Points on a hilly landscape, in no order, each with its height.
From any point a ball rolls to the lowest of the 2 points nearest to it. It stops when none of these is lower. Distance is the straight distance between rows; heights are no part of it.
Q968: [-33  -3 -20 -10 -13 -20  38  -6 -13  22  28 -28  35  26 -44 -18 -20  51
  65 -35 -23  -6]  h=54.4
Q570: [-11 -18 -30  -1 -24  25 -26   4 -58   8 -27  17  20  61  -7 -22   5  18
 -17 -18   2 -10]  h=35.9
Q227: [  6   7   3  20   2  -6   2   6  28 -18  55 -23 -18  -4  48 -22  -3   0
  15  53   3 -11]  h=28.9
Q925: [-10   2   0 -31  17  19 -27  10  45 -28  13  18 -19 -33  -5  31 -52 -31
 -21 -18  -2   3]  h=47.8
Q889: [-12 -25 -20   2 -35 -35 -32 -10 -32  -5   8  -3  36  26   9  22 -19  41
  -6 -18 -11  13]  h=51.3
Q479: [ 33  11 -22   5   1   9 -21  -5  32 -28  60   9   8 -22  11  10   1 -11
  17 -33 -21  21]  h=41.2
Q717: [  3  -9 -30 -34  45  40  14 -21  20 -12  -6  11  28 -14 -15  37 -24 -41
 -18 -31  50  18]  h=52.8
Q995: [-37  27  34 -13  15  -7  -6   5  26  24 -68  22 -17 -20  -7  13 -13 -47
 -12 -50  19  -6]  h=82.9
Q131: [ 42  15  33  11  10  -3  22 -15  24 -14  -6  -7  22 -57   1  27  39 -17
   4 -26 -24   3]  h=23.9
Q151: [ 23 -39 -17  -8   5  36  12  -8   9  22 -30   4  38 -16 -30  42   4  12
  10 -22  17   9]  h=38.4
Q864: [ 33  -7 -50  15  -6 -10 -15  -6  12 -45  55  19   8   0  26 -13  20  11
  34 -16 -18  14]  h=38.7
Q186: [ 10   3   6  20   8  53 -27   0  20 -26 -45  -3   0  20  23   1   3 -37
 -17  21   1 -21]  h=49.8
Q944: [ -7 -20   1  -1 -10   7 -24  23 -35  -3 -81  27 -28  27 -21 -19  28  21
 -31  13 -11  -1]  h=85.9
Q262: [-47   2  47 -40  17  20  35  -2  42 -23 -22  -5  -3  22  -4 -30 -27 -12
  43  -7  -4 -21]  h=33.0
Q574: [  7   7 -19  23  38  -1  11  10  -5   1  -1 -46 -70 -11 -35 -47  14  -2
 -10  37  13  -8]  h=19.5
Q936: [-11  11 -28   5 -17 -51 -13 -40 -79   2  38 -13  -1   1 -16 -24  27  19
  -6 -18  31  27]  h=47.3
Q816: [  6  -9  -8   4 -18   4  38 -37 -43  -6  26   4  39  44  27 -22  36  14
  14  19  25  22]  h=59.8
Q178: [ 10  -6  -7  24 -43  21 -43  -3 -20  12  59  10  29  25  51  25 -17 -18
 -27  22  -9 -11]  h=33.6
Q892: [-25  -8 -19 -52  10  53 -31  44   0  29  12  34   4 -12 -31  15 -30 -35
 -17 -28  47  14]  h=59.1
Q513: [ -4  15 -33   4   6 -32 -19 -29 -78   7   5   2 -12   4 -17 -16  24 -14
 -50 -16  39   6]  h=56.7
Q952: [ 19  30 -39  -4  30 -32 -11   6  23 -37 -26 -13  -7 -25  25  -5 -16   5
  -1 -33   8  25]  h=56.6
Q658: [ 18 -71 -35 -14  20  45   0   8  24 -14  -6  -8  21  26 -25  20 -28  34
  15  20 -23 -18]  h=51.4
Q983: [ 11  10 -41 -15   4 -41  -1 -25 -46 -11  39 -14  13 -19 -24 -18   2  32
  17 -18  26  40]  h=37.0
Q518: [ 15  37  15  18  37 -58  18 -22 -21   6 -23 -31   1 -32  -1  10  50   4
 -30  19  10  -2]  h=40.2
Q781: [-49 -30  36 -19   4  -3  28 -14  43   4  42   0 -19  -6  -4  32 -14 -20
  11 -10  -6 -48]  h=78.7
Q137: [ 14   7 -27 -21  -5 -29   0  -8 -26 -21  42  20 -34 -29 -22 -14   6   8
  16 -20 -11  30]  h=44.7
Q926: [  6  33  32  25  29 -12 -21 -10   9 -13  -9  -6   1 -15  24  30  48 -38
 -31  13  -9 -22]  h=46.1
Q439: [ 30  20 -14   0   3  -8 -19   4   0  13  28  -1 -14 -54   7  19 -18  -6
 -26  43  10  17]  h=55.4
Q640: [  2  60 -10  29  22 -18 -36  22  -2 -14 -29  -8 -26  13  36 -36   5 -24
 -22  20  26  14]  h=49.7
Q700: [ -7 -53 -38 -29  -6  38 -45  31 -18  27   6  18  50  14 -63  35 -18   7
   7 -35  -1  -2]  h=43.2
Q459: [-37 -33 -23 -21  16  55   1  -2 -13  -5   2  34  11  41 -30  12  10 -20
   9 -40  -9 -32]  h=39.2
Q455: [-19   6   4 -18  28  -8  21  -8  -1 -31  -7  18 -30   5   9 -14   7 -28
 -17  30  21  -5]  h=60.1
Q145: [-16 -44  40 -13  20   9  33 -18  28  -8  -5  12 -51 -11 -27  -3  22 -21
  12  33   7 -30]  h=62.1
Q361: [ -8  -9   6   1 -32  10  -4   5   2 -19 -11  34   5  67  37 -19  16  15
  27   6 -41  -5]  h=91.9
Q738: [ 12  22  -4  54  24 -20   1  16  19 -36   0 -38   4  34  23 -65  49   2
  16  12   9  -6]  h=31.5
Q746: [  8 -24  17  41 -18   5 -18  14 -11  36 -50 -13 -18  10 -20   3  19  15
 -15  17 -25 -30]  h=47.7
Q376: [ -1   2 -20  16 -36   9 -30   9 -20  14  62  -3 -22   7 -19 -20 -17  -2
  -4 -21 -22  -7]  h=40.3
Q249: [-21 -31 -12 -18 -25 -60  -9 -28 -52 -15  -3  25  21  44  20  18  17  54
   2  -3 -20   1]  h=54.0
Q206: [ 17   5 -20   9  21  23  33  16  20 -21 -57 -30  21  42  -1 -42  -6  29
  52   5   6  13]  h=41.7
Q836: [ -6  21  -4  14 -16  -9  -5  -9 -30 -28  16  52  10  60  24 -48  52 -25
   7  -1  -3  18]  h=90.8
Q839: [ 15  -9  32  27 -13  12   1  -2  -4  37  37  -5  14 -26   5  29  10 -10
  -2  42 -11 -24]  h=30.6
Q344: [ 11   0 -21   0  51 -23  26 -13  19   7 -24 -52 -36 -46 -32  -2  -1  15
 -14 -13  14   1]  h=74.2
Q980: [-22  -9  27 -57  28  33  42  -2  30 -38   8  11  -5   2 -11 -26 -23  -3
  53  -2   3   2]  h=31.2
Q231: [-25   5  33  -6  13  49 -19   3  40  -9 -30  25 -12   5  -6   7 -12 -55
   0 -49  -1 -34]  h=63.1
Q438: [  1 -33 -19  26 -36   8 -33 -27 -32  14  44 -12  47  34  25  35 -14  15
 -37   6   5 -12]  h=29.6
Q517: [ 20  10 -12  35 -13 -29 -33   2   3  -9  19 -26  20  17  38   3  26  18
  -1 -29 -33 -14]  h=46.6
Q947: [  6  -9  37  24  -5  14 -24  -7  12  12  28  18 -11 -28   9  49  18 -38
 -14  32 -18 -39]  h=33.5
Q450: [ 25   7  42  16   2 -17  21 -10  23  12  14 -19  11 -49  -3  34  55   6
   0   1 -30 -27]  h=27.9
Q379: [-19  21  21 -13  37 -17  31 -13  40 -15 -40  -1   2 -35 -14  13 -27 -18
  27 -64  -6  -3]  h=81.3
Q751: [ 24   9  -6  15  -2  -5  25   2  24 -22 -33  -2  34  40  34 -49  27  30
  37  26  15  22]  h=43.6
Q735: [ 28  11   1  -1   0  44  22   7  -3  14  -3   0 -19 -33 -29 -20 -18  -9
   5  35  24  23]  h=26.4
Q932: [  0  20 -12  -7  -2  14 -20  18  -5   2 -31  11   3  10  24   1 -35 -15
 -30   3  21  12]  h=53.1
Q978: [  9  56 -12  39  37 -26 -26  23  -3   6 -29 -34 -23 -14  25 -14  16 -21
 -45  55  22   0]  h=48.0
Q33: [ -9 -38  17 -28 -12 -24  47   9  15  -8 -16   3 -28  -6  -5 -17  -5  50
  41  43 -32   8]  h=37.4
Q829: [-11  45 -33  -2  15 -52 -28  -2 -17 -12 -33 -13  -5  13  36 -27 -18  -3
 -36 -34  28  10]  h=56.9
Q812: [-16 -13   0  -5 -10 -28  59 -25 -24   2  40  -9  25  35  25 -21  10  31
  30   8   7   8]  h=57.8
Q258: [-31  31 -19  -4  12  -3 -16  13  14   2 -20  -9  -4  14  22  -5 -32 -16
 -32 -37  12  -1]  h=54.7
Q275: [-10   0  -6 -32 -18  21   3   5 -13  40  46  41 -20 -21 -39  -7  -7 -22
  -3 -18  21  11]  h=55.0
Q485: [-16  35 -24 -13   0  31 -19  17 -26 -18  14  30 -26  27  26 -46 -18 -45
 -23  12  39  20]  h=53.0
Q760: [ 27  22   1  23 -36   4 -13   9 -38  28  40 -18  26   8  40 -18  -9  16
   2  58  26  16]  h=33.1
Q368: [-10   1  -3 -29  35  -1  37 -12  28 -52   5  -2 -19   3 -13 -18  -3   9
  46  -4 -11   0]  h=33.2
Q257: [ 13 -16  -5  20  23 -25  12  -6  15 -31  20 -31 -19  18  35 -28  28   6
   9  67   7 -13]  h=26.9
Q77: [ 18 -12  21  -6   4 -29  30 -17 -32  42  -1  -4 -10 -34 -22  -2  27   3
  -8  58  30   2]  h=70.3
Q239: [ -7 -14 -17   4 -22  29 -11  22  15  56  10 -34  20   2 -34  22 -44  14
  -3 -28   0 -15]  h=44.2
Q778: [-19 -24  44   2  -1  41   2   0  31  13  -4  19 -37  -5 -24   8   9 -38
  13   8   8 -44]  h=61.1
Q644: [ -8  15  10  35  43   8 -28 -14   5  12  -7 -10 -15 -13  25  33  19 -49
 -55  27   9 -45]  h=47.6
Q890: [-18  -5  17 -24 -27 -51  38  18 -13   3  13   7 -37  -5   9 -33  -4  48
  25  46 -16  23]  h=39.5
Q937: [ 14 -16  -6   1   1 -21 -18 -13   0 -22 -32  26 -14 -21 -31  27  14  13
   4 -54 -34  -1]  h=45.3
Q586: [  4   8   3  -7  -6 -24   2 -17 -34   1 -29  35   8 -17   1  15  17 -11
 -23 -12   5  29]  h=64.6
Q629: [  7  11 -39 -16 -10 -27 -53  35  -8 -11 -31 -11 -12  -4   2   3 -45  26
 -19 -34 -14  18]  h=51.2
Q489: [-54 -19  21 -32   7  33  21 -10   1  -5   1  48  13  35  -6   5   8 -21
  22 -35   1 -26]  h=36.8
Q862: [ 40 -28  -5  18 -21  51   9 -15  20  16 -13   3  53   1  -8  32  -6  18
  19 -25 -14  14]  h=42.6
Q222: [ 33   3  26  35 -24  32  15  -8 -25  27  42 -12  25   1  16  -5  22  -4
   5  51  -3  -7]  h=26.6
Q416: [ 24  46  20  33  26  14   3 -24  19  -3   0 -11  23 -38  -1  23  38 -41
 -14 -48   9  -4]  h=17.6
Q427: [-23  -8  29 -10  -6  38   8   7   6  14  19  24 -24 -12   9  -2 -20 -36
  -8  46  14 -18]  h=59.9
Q347: [ 29  29   4  23   2 -14  12 -10 -12  23  28 -44  20 -25 -16   1  20  14
   4 -34  -2   5]  h=35.0
Q896: [ 12 -21  27  -5  10   0  45 -46  -3 -28 -22  42  31  17  30  25  47 -19
  -3  18  -1  16]  h=88.5
Q662: [-31  -5  -6  -2 -32   8 -35  47  10  55 -24 -37   5  18 -13   8 -60  41
   2 -38 -15 -20]  h=46.5
Q71: [  2  39 -55 -23  24 -53 -21  13   0 -11 -18 -22 -12 -25  -9  -5 -36  25
  -4 -50   4  26]  h=54.1
Q454: [ 20  -7 -32   7  24   4  12   7  28 -17  21 -40 -11   3   6 -14 -29  28
  24  14  12  10]  h=38.0
Q748: [  8  21  22 -26 -12 -14  20  13 -28   8  -7  48 -27 -37  -7 -24   5 -13
   0  46  28  40]  h=41.6
Q561: [  9 -31   8 -13 -28 -22 -13 -17  -4   6  59  27  14 -27  25  57  -2   9
 -21  29 -20   1]  h=67.7
Q51: [  0  24   6  20  26 -27  37   1  23 -29   8 -20  -7   4  18 -49  33   5
  19  23  10  -1]  h=29.3
Q159: [ -6 -15 -41 -28  -2  11  -4  25  -7 -12  24  -1  -5  23 -26 -23 -34  28
  25 -18 -14  10]  h=48.3
Q281: [ 11  36 -38   5   1 -37 -28 -15 -44 -12   8  -2   4  10  31 -23  18 -16
 -33 -20  27  23]  h=60.0
Q429: [ 41 -34   3   9 -18  36 -33  14  32 -12 -24  22 -10 -17   3  28 -15  10
  -4  17 -28   2]  h=54.3
Q989: [-21  18 -14 -14 -26  -3 -39  41   5  33 -32 -24 -10  -3 -14  -2 -55  30
 -19 -26  -3  10]  h=48.5
Q627: [ 31 -14 -54  17  17 -19   1 -24  26 -39  35 -17  40   9  12   3  20  26
  56 -44 -16  -2]  h=41.4
Q765: [-18 -33  17   6  11  39  31   7  29  34 -28 -30  -3  -9 -15  13 -19   6
  11  23  19 -32]  h=45.6
Q250: [-14  22  52   5 -51  -4 -20  43   7  18 -21  34 -11  -3  33  -8 -32   6
   9  16 -30  11]  h=52.9
Q512: [ 25   0 -19 -17  -1 -23  36  -4  15  -7  31 -20  16 -30 -10  -6 -28  33
  23   2  13  36]  h=34.5
Q930: [-14  34  54  19   3 -14   1  21  11   6 -51  11 -40   1 -19 -31  18 -24
 -13  12 -16  -2]  h=84.5
Q179: [  6 -25  -9  -2   0 -12  11   0   1   9 -17 -28  -2   0   7  10 -10  36
 -15  25  -2  -6]  h=71.3
Q338: [ 26  -9 -51  23  27  -9  -3 -28  10 -36  -3 -18  43  27  10  15   9  15
  19 -47 -35 -16]  h=43.1
Q943: [ 30 -11  11 -11   7  49 -11  16  35 -32 -44  14 -10 -18  12  10 -29  -5
   3  22 -16  15]  h=55.6
Q869: [  0   2  -7   4 -30 -30   5  -5 -40  10  80  -1 -19   4  12 -32  17  11
   8  40   8  13]  h=42.7
Q957: [-39 -17  16 -14 -30 -15  54 -11 -32  39 -10  -2  33  28   9 -11 -13  34
  -1  25  25   4]  h=63.2
Q240: [-23  -4  28   1   9 -58  32 -13  -1   6  14 -16  -8 -17  -6  12   8  20
   3 -22 -25 -15]  h=79.6
Q183: [ -4  39 -48  -2  33 -34 -25   3  14 -53 -32   9 -12   6  44 -17  -6 -20
 -18 -39  13  15]  h=58.1
Q555: [-13   4  40  37 -32  11 -11  22  13  49 -49   3   3   4   4  13  -7   2
  -7 -17 -14 -19]  h=49.9
Q626: [ 15  18  19   0 -53  27 -30  42  -7  -5 -10  35   4   6  28   0 -33  11
   3  34 -19  25]  h=54.6
Q529: [-15 -55 -31 -22   1  59 -32  19  -5   6   1  30  24  43 -34  35 -10   2
  15 -35 -27 -34]  h=41.8
Q647: [-11 -13   2 -46  29  32 -16 -18  35 -27  12  30   5 -10   4  41 -32 -59
 -22 -16  29  -3]  h=49.6
Q293: [ 20  50   9  30  22   7   9  -7  -1  10  25 -29 -12 -43 -33  -2  48 -28
  -6 -44  -2 -16]  h=9.7
Q421: [-37  31  50  -9   7  -9   5  16  19  27 -60  19 -47 -29 -25  -9   7 -50
  -4 -10  24  -4]  h=83.7
Q229: [ -9   1   8  17 -57 -42 -28   4 -42  11  25 -12  -4  -4 -21 -22   2  52
  16 -34 -36  13]  h=53.3
Q205: [ -5  -1   6 -34   5  21  27   7 -20  32  -7  23 -24 -38 -26 -13  -5 -25
  -4  43  50  19]  h=34.0
Q32: [ -5  14 -22 -10  25  28  -3  14  48 -35 -28 -25  38  16   9   7 -45   8
  27 -46 -13  12]  h=64.9
Q302: [  0 -19 -26  21   9  28   4  -2  21  54   8 -39  21   4 -15  44 -26  -8
 -33 -20  35 -26]  h=41.5
Q554: [  9  13  17  47  22  38 -46  -7   1 -14 -12  -7  -3  23  27  11  16 -56
 -37  33   0 -35]  h=48.8
Q705: [ -3   2   4  -9 -20 -12 -10  21 -23  26  13  14 -31 -34  -1  10 -31  -2
 -18  47  10  13]  h=52.2
Q433: [ 15  27  27  22   6  24   4   0  18  15  12 -14 -26 -45 -32  -3   7 -41
   3 -28 -19 -18]  h=15.8
Q190: [-24   5  10 -31   1  65 -17  20  15   3 -27  31 -16  -9 -18  -3 -28 -45
 -10 -23  37  -1]  h=61.7
Q67: [ -9  18 -15  19 -11  19  -3  13 -33  12  36  -7 -38  26 -12 -49   1  -7
   5 -16  -9 -10]  h=42.9
Q400: [ -9  -1  -9   9 -53  16 -39  24 -60  39 -41   3  -4  33 -24 -31  -6  34
 -11 -14  -3   4]  h=40.7
Q57: [ -3   0 -19  12  22  11 -12  13 -14  28   4 -31 -53 -15 -21 -16 -12 -14
 -40  52  16 -32]  h=23.5
Q918: [ 27  36  25  52  -3 -32 -16  -6 -17 -19  -3  -9  36  19  14  16  88   9
 -23  26 -26 -14]  h=41.1
Q599: [ 11  15 -30 -15  14 -42  -3 -24 -22 -25  -7   9  -7 -45 -33  10  -1  21
  10 -43 -19  33]  h=50.1
Q575: [-11 -11 -23  10 -30   1 -15   2 -35 -34   9  44  20  74  21 -29  16  13
  25 -17 -22   8]  h=91.4
Q900: [-17   1   0  -8  26  41 -13  -3  46 -13 -25 -12  10   1  -2  12 -34 -19
   6 -45  -4 -17]  h=64.0
Q17: [ 14   7 -23  25  32  14  13  13  47 -42 -10 -34  10  17  26 -44  -9   8
  45   4   8   6]  h=39.9
Q823: [ 15  28  37  29   3 -30  -7 -26  -4  -8 -11   4  40  -3  38  40  68 -17
 -24 -14 -25  -9]  h=43.9
Q94: [ -8  34  45  26 -36   3 -22  29  29  25 -51   3  11  -8  35   8 -24  -6
  -8 -23 -30   2]  h=51.5
Q279: [-23   8  52  22  -8  -2  12  18  15   0  13  -6 -26  17  13 -33  16  -6
  21  64 -19 -24]  h=45.2
Q75: [ 27  30  -1  33   0 -57 -11 -10 -18 -15  11 -42  34   8  23 -17  74  37
  -1  23  -6  -7]  h=37.5
Q486: [ -5  -3  30  -4  -5 -50  25   3 -12  -6  -3  16 -42 -15   7  -7  34  18
  15  77 -27   7]  h=42.2
Q158: [ 29  35  27  21   5 -19  15 -10  -9  14  20 -51  15 -49 -23  11  58  26
   4  -3 -12 -21]  h=32.3
Q223: [ 30 -16 -11   9   0  21  -7  -7   3 -12  47   5 -12  -1  33   8   2 -16
 -14  68   1  -5]  h=31.6
Q578: [-20  -2   0 -45 -17 -35  14   3 -45   4  18  30 -32 -13  -7 -10  -6   9
 -17  48  17  20]  h=47.9
Q801: [ 10 -11 -27  -6   8  25 -19  -7   2 -43  26  24 -11  26  39 -16   1 -16
   1  33  11   7]  h=34.6
Q452: [ 18  41  10   8  51 -32  24   2  25  -8 -53 -41 -26 -47  -7 -15  13 -11
 -10  -7  10   8]  h=75.5
Q147: [-27  -4 -18 -45 -17  -1   1  22 -11  14  21  30   8  -6 -59  -8 -26  25
  36 -45 -19  15]  h=50.9
Q954: [ -4 -18 -46  27   2 -43 -26 -16   3 -20  36 -32  28  34  18  17   3  31
  13 -37 -33 -35]  h=45.0
Q560: [-18  21  67   6  21  24  27 -26  60  -1 -10 -40   9   1  14  -4 -27 -41
  18 -15  11 -33]  h=77.8
Q53: [-22  17 -29 -26  -9   7  24   6 -10   2  32   5  24  10 -57 -18 -17   9
  62 -56 -28  12]  h=52.5
Q2: [-22 -12   9  -2 -35 -56  -7  -3 -42 -10 -36  23   4  39   0 -23  36  48
   9 -15 -41   9]  h=56.4
Q462: [ 38  17   9   5  16 -52  21 -18 -38   2   2 -32 -19 -37 -24 -15  48  20
 -16  35  16  22]  h=32.5
Q591: [  5 -26  14  20   6  24  20  -2  45  30  18 -37   5 -19  -7  24 -17  -2
   7  -2  -4 -32]  h=44.1
Q424: [ 30  28 -23  47  26 -44 -17  15  15 -23  17 -39  14   5  35 -39  57  15
  -1  41  21 -16]  h=33.9
Q403: [-22   9  28 -19  10 -38  33 -12  23  -7 -17   0  13 -27  -5  15 -10   9
  25 -53 -30   8]  h=80.5
Q813: [ 45 -47   7  34 -23  34  11 -14  12  29   1 -25  46   6  12  37  -4  21
  -3  22  -1 -17]  h=45.7
Q463: [ -9 -13 -17  13  -4  50 -36  -8   3  12  13   6  12  19   0  36  -8 -43
 -39 -41   4 -35]  h=35.2
Q894: [  1 -27   8  -2 -23 -21  23   4 -16  56 -12 -26   6 -43 -12  29 -10  13
 -10  47  41   2]  h=67.1
Q835: [ 17  26   6  17  17 -30  16   9 -27  -1  -5 -28 -48 -20 -37 -46  35  -6
  -9  27   7   6]  h=24.3
Q606: [ 19 -62 -14  -7  -9  40 -18   4  33 -18 -13  11   2  18  -7  37 -23  28
  10 -14 -51 -22]  h=52.6
Q726: [-14 -50  20  -3 -61  32  -5  30   8  20  26  18  -3  29   3  19 -21  33
   7  12 -51 -23]  h=57.9
Q528: [ 24  17 -17  12 -34 -12  -4   1 -26   2  63  -8  11 -19  28 -20  -2  19
  17  34  20  33]  h=38.3
Q986: [ -1  16  -8   0  -8 -28  38   0   2  -7  15  -4  21  16  -3 -55   2  44
  74 -10 -15  16]  h=48.7
Q126: [ 27   0 -14   0  -6 -37  19 -37 -23  18  21 -31  31 -37 -24  13  -2  28
   5 -24  23  33]  h=24.2
Q141: [-15   4  56  23  -2 -41  17  23  -3  -9 -17  -2 -42  18   3 -20  37  11
  11  83 -27 -15]  h=44.0
Q723: [ -6 -14 -12 -31  -9 -26   3 -17   8   9  44   2  19 -28   5  43 -18   0
 -27   0  14  18]  h=65.6
Q857: [-33 -11  -5 -23  -9 -18  62 -13 -19  25  41 -26  19  22 -22 -13 -22  44
  43   6   4   1]  h=56.1
Q215: [-15 -15 -39   8  19  40 -13 -16  21  32  19 -14  24  11 -30  33 -24 -33
 -26 -51  31 -14]  h=38.5
Q414: [-10  32  29   7 -10  -3  18 -30 -34 -26 -17  61   1  57   8 -30  55 -34
  -1  -1   7  20]  h=90.1
Q207: [ 52   4 -20   0  26   5 -11  -7  26 -18  15  -9 -18 -71 -17  36 -21 -16
 -23   4  14  28]  h=58.8
Q135: [  2  32 -14   6  18  16 -31  17  16 -35 -21   0 -29  24  41 -36 -26 -36
 -18  18  26  10]  h=51.1
Q845: [  6 -55 -14   4   7  82   9  17  12   6 -15  -7   6  38 -22   4 -11  13
  16  11 -14 -27]  h=50.0
Q613: [-15  17  18   4  -9 -15 -13  21 -12   8 -83  21 -34  10 -10 -20   5  -3
 -17   5 -16  -1]  h=85.1
Q292: [-20  12  30 -37  20  27   0   0  -3 -19  15  41 -31 -17  15 -15 -21 -52
   0  38  32   7]  h=58.5
Q330: [ 22  32  18  25   6  29   0   6   1   2   6  -6 -25 -28 -20 -23  10 -25
   1  13   3  13]  h=20.6
Q255: [ 30 -15 -12  27 -31   0 -31  -1 -20  -6   2  -8  11  26  13   2   3  36
   2 -14 -24   4]  h=48.6
Q527: [ 30 -13 -30 -28  17 -15  13 -26  21 -14   5  -9  21 -47   1  54 -13   0
 -25  -1  23  36]  h=62.4
Q704: [ 13   1   8  16   1  28   9 -19  30   4  42 -15  20  -8  -8  20  -7 -12
  14 -35 -20 -12]  h=43.4
Q693: [ -5 -54 -22  11 -28  12 -32 -12 -59  21 -37   9   3  44 -11  16  25  26
 -30   7   4 -25]  h=30.9
Q733: [-13  -8  34   0  34 -28  34 -15  -3  -6  -5  -6 -45 -13 -12  -2  29 -19
 -14  39   1 -17]  h=61.4
Q399: [-40  12  59  -5   4  -1  24 -15  50   3  30   0  -6  -4  14   6 -14 -36
  21 -32  -7 -33]  h=78.3
Q743: [ 13  16  -9   1  -8 -31  -8 -15 -61   5  73 -11 -15 -13  -8 -25  43   9
  -9   3  10  19]  h=48.1
Q24: [ -7  20 -17 -31   6  26 -16  29  47   3  29  11 -15 -28 -17  15 -54 -25
  -3 -31   8  32]  h=45.9
Q322: [-28  31 -20 -12  -1   2  47  13  -3  -9  20  -9  25  37  -3 -44 -14  12
  75 -42 -13   9]  h=50.4
Q706: [-46 -24  29  -5  -2 -34  32  -9  23  22  40  -3 -29 -12  -5  20  -1   6
  21  -9 -44 -39]  h=79.0
Q709: [-19 -17   5 -50  24  -8  39  20   2 -42 -27   2 -18  10  -1 -25 -11  30
  25  28  -4  11]  h=35.3
Q55: [ 21 -16 -18  12  -4   7  -1 -12  15 -48  34  20  -5  29  32 -27  16   0
  33  18 -18   7]  h=36.6
Q268: [ 21  50  24  31  36 -44 -11   9  -1  16 -26 -53   6 -27  19  14  33  13
 -37  48   7 -20]  h=44.8
Q118: [ 14  -5   6  27 -38  12 -47  19 -25  27 -29   7 -25   7 -21 -24   0  11
  -5  -4 -21  -8]  h=44.9
Q195: [  6   9  44 -26  12  34  -7  11  28 -27 -37  23 -30  -4   3 -16 -29 -28
   3  45  21  19]  h=57.0
Q437: [-22  -1 -18 -52   0  39 -12  25 -27   6  18  31  -6  20   2 -16 -31 -30
 -34   0  37  22]  h=55.7
Q422: [  0 -11  10   7   6 -33  -7   2  18 -15   1  -9 -13  -7  42  27   5  14
 -17  19 -36 -13]  h=70.4
Q539: [-35  31  19 -29  47   0  11   0  48 -16 -61  -4  -8 -17  -7   2 -38 -34
  -3 -57  20  14]  h=82.1
Q977: [ 20 -13   7 -15  16 -29 -17 -20   7 -33 -22  43 -26 -43  -4  40  29 -30
 -18 -22 -19   8]  h=41.3
Q299: [  1  16 -15  -7  26  23  19 -26  -7  -3  -8  24   5  -5   4  10   3 -52
 -35 -26  44   5]  h=56.8
Q69: [ -2  52  54  14  21 -10  12  12  34  10 -62 -23  -3 -35   4  -3   8 -30
  -3 -14   4   6]  h=76.5
Q608: [ 27  -2  -8  25 -45 -25 -43   9 -13 -16   9   2   4   3  11  -8   0  46
  27 -29 -41  31]  h=50.5
Q533: [ -5 -23   7   3 -27 -60 -34 -13 -19  -2  26   1   9 -12  42  47   3  22
 -37  26 -29 -11]  h=69.3
Q246: [ 11 -13 -23  14  -2  45 -41   9  -8  14  -5   9 -19  -4  -8  18 -11 -33
 -36   6   6 -22]  h=32.2
Q884: [  3  10 -22  -8  -9  19   6  26 -21   2  35   1 -35  10 -16 -50 -15   9
  22  15   9  13]  h=45.5
Q471: [ 30 -12  13  10  -2   1 -43   3   2 -10  -4  42 -31 -49   0  34  25 -23
 -29  19 -23 -15]  h=36.9
Q396: [ -4  -6  -9 -42  12  42  28  -4  -8  14  16  31  15 -12 -42   1 -15 -18
   8 -16  33  21]  h=51.0
Q35: [ 20 -28 -12   3  19 -10  31 -13  16  24 -43 -42  -8 -32 -27  18  -4  28
  -9  24  16  -6]  h=72.6
Q984: [ 11  26   1 -20  12 -23  35 -33 -19  -4 -15  28  23 -24  14  16  13 -24
 -24  -9  40  39]  h=60.9
Q559: [-39 -15  28 -16 -36 -27  30   1  -5  61  -6 -17  23  -4  10  19 -25  34
  -7  41  17 -15]  h=64.7
Q224: [ 11 -27  20   7  15   2   6 -14 -12 -16 -63  32 -29  20 -25  -5  55  -2
 -23  29  -9   9]  h=86.8
Q979: [ 31 -59   2  29 -17  57   5 -18  -1  26   2  -9  19  27 -19  17  11   4
   8  21  -7 -33]  h=48.2
Q948: [-30  16 -29 -21  23 -29 -13   9  49 -40   3   2  37  21  64  27 -45  -3
  -4 -36  -2  15]  h=66.5
Q487: [ 15 -36  21   7   6  -1  17 -37  -5   0 -49  40  18   2   5  32  52 -23
 -18  25   2   2]  h=87.7
Q175: [  0 -47  -7 -17 -24  12 -13  -3 -15  26 -22  24  49  13 -15  49  -6  21
  -6 -21   4  -2]  h=32.1
Q270: [-28  23 -45 -14  23  -6 -17  27  49 -14  -3 -18  39  21  23  19 -56   3
  11 -66 -13   9]  h=65.7
Q744: [-62 -13  22 -57  21  25  22  13  19 -16 -29  24  13  30  -9  -7 -15 -10
  39 -39  -9 -19]  h=34.8
Q7: [  2  22 -33 -13   1  20 -11  12  21 -19  56   4 -17 -14 -22  -7 -37  -6
  16 -55  -9  25]  h=43.7
Q672: [-24 -18  18 -33   6  34  45   1  19  24  -8   0   6  -8 -24   4 -23  -4
   9   6  22  -7]  h=47.5
Q564: [ -7 -10  11 -12  -4  19  25 -41 -29 -12 -11  66  28  42  19  12  38 -26
   1  -1   7  17]  h=89.2
Q715: [ -7 -24  11 -17 -58  21 -47  43  -7  13   2  30   6  14  13  -5 -32  25
  -2   8 -34  -1]  h=56.5
Q824: [  0  26 -25  21 -30  -5 -29   7 -18  11  76 -16   6   6  21   7 -18 -10
 -20  -5   3  -3]  h=37.1
Q423: [  3 -44 -22 -36 -21  29 -27  26  -7  48 -22  -3  46  14 -32  43 -24  13
 -12 -24  30  19]  h=37.9
Q904: [ -6 -12  16 -15 -18   2  55  -5 -33   5 -18  14  51  55  35 -16  12  27
   9  30  22  19]  h=61.6
Q242: [-30 -17  20  -3 -48 -40  -8  10 -42  14 -21   7 -16  10 -29 -12  19  50
  11 -25 -44   4]  h=56.0
Q188: [ 30  11 -23   9  -8 -17  23  12   5 -16  -5 -16   8   2  16 -52  -3  48
  49  22  20  43]  h=46.0
Q509: [ -7 -54 -23  -1 -20  10 -15 -26 -34  25  11   4  39  51   6  27  -1  12
 -35  11   4 -29]  h=25.0
Q116: [  5 -29 -44   0  13  25 -27   3 -21  14  20 -11 -46  -9 -29  10 -14 -20
 -49  21  26 -21]  h=27.8
Q854: [-15  31  63  18  29   7  33 -12  50  14 -40 -34  -7 -29  -8  -6   0 -32
   5   0  22 -19]  h=77.2

Call two points neighbours if one is among the 2 nearest of the other. Go from one point of each pair to the other, from neighbour to neighbour, staying as low as possible. Name the highest point that can't be avoided.
Q175 / Q257: Q279
Q509 / Q222: Q53
Q126 / Q222: Q743
Q175 / Q980: Q700
Q126 / Q293: Q347

Where does a ball stop that starts at each point below?
Q715: Q509
Q322: Q126
Q948: Q574
Q944: Q293
Q270: Q574
Q781: Q293
Q147: Q509
Q726: Q175
Q429: Q175
Q299: Q257
Q71: Q574
Q258: Q574
Q2: Q257
Q672: Q257
Q229: Q257
